Each row is a point on a landscape with many valleys, with its height.
From any point a ball rolls to the lowest of the 5 points nearest to it. It stops when none of these is lower. Distance is the straight distance between rows; heights are no part of it.
Q_558: [-18  -5  -1 -17 -14  -3 -25  23 -22  -2  -7  10]  (h 366)
Q_500: [ -7 -22 -17  -2  -8   0 -18  20 -20 -11  -6  -2]  (h 397)
Q_973: [ -5  -9 -11  18  -4   1 -22   5 -14   0  -8   2]  (h 541)
Q_488: [ 11 -13 -17  18  -1  -2 -14   2  -8  -6   0  -9]  (h 856)
Q_644: [-11  -6  11 -12  14   0  -3   9   8  27  -2  12]  (h 222)
Q_666: [-12 -13 -11  -1 -16   4 -23  18 -25  -7 -11   8]  (h 394)
Q_518: [-13  -1  16  -2   7   6 -17   3   9  28  -9  24]  (h 293)
Q_36: [-8 -9  3 -9 11 -3  6  4  3 14  4 -1]  (h 44)
Q_355: [ 19  25 -11   2 -15  -1  -1 -18  24 -27   5   1]  (h 329)
Q_789: [ 12   2  -6  -9  -5   1  14 -12   7 -20  13 -14]  (h 250)
Q_300: [-15   0  13 -17  -2  -2 -29  17  -1  17  -3  21]  (h 380)
Q_579: [-16 -11  -5  -6 -12  -2 -27  17 -21  -1  -8  10]  (h 294)
Q_525: [-10  -5   9 -18  14  -2   8  13  12  28  -1   9]  (h 199)
Q_863: [  3 -15 -17  13  -5  -1 -17  11 -17  -7 -11  -1]  (h 822)
Q_473: [ 14   2 -13  12  -3  -2  -1 -11  12 -13   8 -10]  (h 348)
Q_742: [ -5   6  11   8  19   8  11 -10   8  23  -5   3]  (h 223)
Q_658: [-5 10 12 -9 11  4 28  0  8 12  1 -8]  (h 173)
Q_805: [ 11  35  28  -4 -11   7  32  -6  -6 -17 -13  13]  (h 341)
Q_521: [ -8 -12   0  -9   7  -5   5   3   3   6   4  -5]  (h 121)
Q_654: [ 20   7 -16  16  -5   1  -6 -12  13 -15   7 -13]  (h 107)
Q_98: [ -3 -13  -9  12   6  -3 -11   0  -5   7   0   0]  (h 554)
Q_523: [ 10   7  -5  17   5   4   4 -14  10   4   2  -7]  (h 246)
Q_246: [  7   4   4 -12  -3   0  25 -12   9 -11   8 -10]  (h 182)
Q_127: [ 16   1 -21  25   0  -2 -15  -6   2 -10  -4 -11]  (h 120)
Q_842: [-15 -12   2  -8  -2  -7 -21  15 -13   7  -3  10]  (h 318)
Q_28: [ 18  17  -8  -3 -15   0  13 -16  16 -24  11  -6]  (h 262)
Q_244: [  3  -9  -5  -8   3  -4  13  -2   4  -5  13 -14]  (h 272)
Q_330: [ -6  -7   3 -14  12  -6  15   2   8  11   5  -8]  (h 105)
Q_984: [  8   1  -2  -1   2  -1  14 -10   8  -7  12 -15]  (h 230)
Q_56: [  2 -18 -16   6  -4  -3 -14   8 -11  -6  -4  -7]  (h 538)
Q_602: [  6  19  16 -10   2   5  30 -10   0  -3   2  -8]  (h 132)
Q_346: [ -3  -9 -14  13 -11   0 -23  10 -25  -9 -14   4]  (h 728)
Q_761: [ -7 -16  -4  -7  10  -5   1   5   1   7   5  -7]  (h 169)
Q_113: [-3 -9  2 -1 11 -1  2  0  6 12  4 -2]  (h 140)
Q_242: [-13  -6  10   9   8   3 -19   1   2  23  -8  19]  (h 211)
Q_288: [  4 -12  -7   4   1  -4  -3   0   1  -1   6 -11]  (h 532)
Q_356: [  3  10   6  -1   2   5  26 -12   5  -1   8  -5]  (h 124)
Q_645: [ -2  19  17 -13   8   6  35  -4   4  -1  -1  -6]  (h 161)
Q_485: [ 14  32   9  -1 -13   0  23 -18  11 -17   4   6]  (h 252)
Q_585: [-14 -10  11 -24  -1  -7 -18  22   1  18   1  15]  (h 414)
Q_162: [ 23  24 -16  10 -16   0  -3 -17  22 -22   2  -7]  (h 349)
Q_520: [ -8 -21  -9   0  -3  -3 -18  16 -16  -3  -4  -2]  (h 299)
Q_755: [ 15  -8 -15   4  -2  -2  -1  -3   2 -15   7 -19]  (h 481)
Q_935: [ -3 -21  -8  -4   2  -4  -6  10  -6  -3   4  -8]  (h 347)
Q_995: [-12  -8   3  15   0   2 -25   5 -14  11  -7  14]  (h 358)
Q_890: [-18  -4  -2   2  -8   3 -27  13 -20   2  -8  15]  (h 298)
Q_88: [  4  15  15 -11  -3   1  33 -12   5 -10   6  -5]  (h 159)
Q_522: [ -8   2  12 -16  11   0  22   9  10  18   2  -5]  (h 145)
Q_152: [  6  18  13   4   5   4  24 -17   8   2   2  -3]  (h 56)
Q_633: [ 16  23  -1   5  -7   3  17 -24  16 -17   5  -1]  (h 254)
Q_807: [-9 -1  9 -2 15  2 14 -2 10 21 -1  1]  (h 147)
Q_435: [ 3  1  2 12 14  4  8 -9  6 13  1 -2]  (h 245)
Q_946: [ 10 -12 -19  12  -2  -4 -13   2  -5 -10   0 -10]  (h 841)
Q_626: [  7   2  -4   6   5   0   7 -13   8  -5   9  -9]  (h 371)
Q_252: [ 16  36  22  -2  -8   4  32 -11   2 -18  -3  12]  (h 255)
Q_759: [ 14  19   4  -3  -7   2  26 -18  10 -15   6  -5]  (h 203)
Q_887: [-11 -10   8   4  11   1  -8   3   2  16  -2   9]  (h 130)
Q_728: [ 10  27  21  -9  -7   3  34 -15  -1 -16  -3   4]  (h 198)
Q_136: [ 10  -7 -18  24  -5   1 -21   4 -13  -8  -9  -1]  (h 905)
Q_2: [-13 -13   0   1   5  -2 -13   9  -7  13  -2   5]  (h 257)
Q_417: [-10 -15  -9   2  -5  -4 -23  12 -15   1  -6   7]  (h 98)
Q_405: [-17  -8   8  -5   1  -1 -23  15  -9  11  -4  13]  (h 353)
Q_149: [  6  12   3  15   8   5  14 -17   8   3  -1  -4]  (h 151)
Q_214: [-16  -3   8 -20  -9  -5 -28  25 -11  10  -2  16]  (h 399)

For each start below, name every point that the ball comes to, in order.
Q_789 -> Q_246 Q_356 Q_152
Q_626 -> Q_149 Q_152
Q_300 -> Q_518 Q_887 Q_36
Q_805 -> Q_602 Q_152
Q_523 -> Q_149 Q_152
Q_585 -> Q_644 Q_36
Q_935 -> Q_521 Q_36
Q_558 -> Q_579 Q_417
